Each row is a point on a landscape with many valleys, with its height.
A ball rolls from a point to the lowest of its 6 nearest points, and stops where none of them is lower. Distance is the straight distance between rows; heights are no part of it.
k988: [ 99 105 126 118 112 124 136 124 162]  h=80
k603: [159 159 102 162 120 118 100 111  52]  h=140
k637: [118 122 169 123 130 167 141 163 177]  h=254
k627: [128 142 160 136 149 176 130 177 175]  h=294
k785: [ 99 132 163 141 113 118 124 119 116]  h=222
k480: [ 89 120 185 114 107 123 162 120 141]  h=135
k265: [128 144 149 174 152 150 128 168 128]  h=255
k869: [189 155  94 160 128 125 113 112  57]  h=108
k348: [103  89 139 115 105 141 156 131 184]  h=69
k320: [139 161 117 177 121 123 105 129  64]  h=190
k498: [180 109  44  97 152 136  98  97 122]  h=58
k994: [197 143  55 130 143 135 110 109 104]  h=47
k100: [121 155 124 154 110  88 101 100  42]  h=351
k939: [112  83 151  79 113 146 197 141 191]  h=145
k514: [132 106  82 112 129 120 114 120 165]  h=61
k963: [180 152  95 176 143 140 111 141  81]  h=288
k199: [103 134 159 154 124 132 125 132 123]  h=240
k967: [103 129 142 135 115 110 128 117 123]  h=304
k469: [159 138  96 169 152 131 113 151 116]  h=73
k645: [137 110  65  94 138  97 109  93 150]  h=101
k329: [120 114 155 119 137 171 151 169 199]  h=141
k208: [121 118  94 126 131 142 118 146 184]  h=56
k128: [141 136  97 136 128 109  96 120 100]  h=234
k535: [150 121  63  89 145 115  91  83 101]  h=126
k325: [194 154  76 154 138 118 110 106  78]  h=78
k375: [100  86 157  48 116 138 239 143 162]  h=296
k849: [152 150  95 145 127 107  91  98  52]  h=160
k997: [107 134 130 140 111  96 105 110  85]  h=312
k558: [ 96 114 162 109 115 121 159 122 157]  h=116
k464: [167 158 132 188 160 150 133 174 101]  h=671
k689: [114 125 120 128 119  98 111 116 117]  h=417
k328: [119 127  97 103 125  90 114  86 108]  h=374
k412: [ 89 104 168  98 101 131 188 109 143]  h=44
k596: [102  93 163  85 110 123 199 109 167]  h=110
k37: [110 110  83  95 121  85 119  82 142]  h=237
k238: [123 156 154 173 133 134 112 155  95]  h=414
k908: [ 97 108 138 102 107 108 167 102 146]  h=211
k683: [164 134  90 158 130 122 101 128 108]  h=82
k254: [113  94 182  74 124 154 198 149 184]  h=188
k773: [116 152 204 136 135 166 119 160 131]  h=156
k388: [162 121  58 106 144 122  92 102 115]  h=51
k352: [ 98  99 133  89 109 103 185 103 166]  h=104
k404: [101 127 144 127 118  99 125 112 113]  h=310
k35: [113 129 226  89 113 162 163 144 139]  h=43
k30: [159 118  62 115 132 131 106 124 140]  h=39
k213: [113 135 165 140 132 149 132 158 151]  h=242
k776: [115 155 172 163 136 157 128 169 118]  h=260
k346: [157 129  81 146 133 125 107 139 135]  h=48
k806: [113 128 156 149 139 154 127 163 160]  h=266
k131: [131 117  74  73 151  85  91  67 104]  h=252
k423: [108 140 119 119 115  79 102  84  71]  h=334
k46: [113 105 175  96 123 160 164 147 187]  h=149
k197: [217 166  80 173 134 127 118  96  55]  h=112
k116: [174 133  60 137 139 133 101 120 111]  h=45
k974: [123 101 125 125 135 160 140 158 199]  h=91
k311: [141 161 119 153 109  95  93 109  45]  h=238
k877: [113 110 127 123 119 143 139 146 173]  h=62
k236: [116 140 127 146 117  91  98  98  66]  h=318
k105: [165 137  69 113 138 122  96 101  94]  h=94
k792: [ 94 137 208 126 113 138 135 136 111]  h=144
k360: [151 143 134 170 149 152 134 171 146]  h=26
k895: [105 140 229 115 116 159 133 151 133]  h=128
k794: [128 145 120 157 119 116 107 129  84]  h=259
k497: [128 128  88 108 131  84  94  80  85]  h=276
k510: [116 135 129 152 127 131 117 141 136]  h=143
k45: [107 147 154 169 128 127 112 144  87]  h=336
k838: [109 115 214  83 113 144 185 140 147]  h=60
k671: [143 135 111 165 152 144 116 171 138]  h=77
k893: [147 147 117 175 132 130 110 143  94]  h=422
k820: [114 105  86 109 126 103 118 103 164]  h=103
k467: [129 113  87 128 124 132 116 136 156]  h=49
k923: [106  95 128 100 108 118 168 118 173]  h=79
k661: [111 105 176 101 121 146 176 138 171]  h=195
k968: [141 157 164 157 165 163 133 180 158]  h=193
k409: [ 95 137 182 138 118 135 128 133 124]  h=167
k136: [100 149 234 118 111 153 141 144 111]  h=137
k840: [122 123 109 148 135 130 120 151 151]  h=59
k634: [106 133 111 119 118  76 106  80  84]  h=327
k172: [137 119  66 108 133 104  90  85  99]  h=226
k810: [101 126  84  66 153  74 118  39 117]  h=354
k23: [172 149 105 189 146 139 123 156  94]  h=42
k958: [100 122 194 113 117 152 158 142 148]  h=210
k542: [139 141 115 158 129 135 117 152 121]  h=239
k519: [172 140  84 129 136 119  94 106  70]  h=153
k455: [111  95 115 104 128 124 151 130 203]  h=70
k51: [159 153 133 185 139 136 123 163  86]  h=694
k210: [100 103 190  73 107 143 195 136 150]  h=28
k247: [135 164 193 137 157 176 130 192 156]  h=263
k695: [115 138 197 122 124 158 131 159 145]  h=174
k124: [111 118 100 100 123  81 116  75 135]  h=362
k110: [138 123 105 141 138 142 123 149 172]  h=57
k34: [156 109  58 120 137 125 104 134 158]  h=27
k402: [119  95 139 110 132 158 156 147 209]  h=84
k694: [109 121 124 130 118 112 127 117 141]  h=261

Two balls start at each pair of points below. Name the first point that both come to, or write none.
k695, k558: k210
k792, k510: none
k402, k352: none
k908, k409: k210
k958, k776: k35
k634, k683: k30

Call two points neighbours if one is among the 6 nearest of the other. Go from one point of each pair to the other, from neighbour to neighbour, staying as low as possible. Name the highest point that can't be avoided.
k34, k23: k469
k360, k210: k352
k360, k34: k671
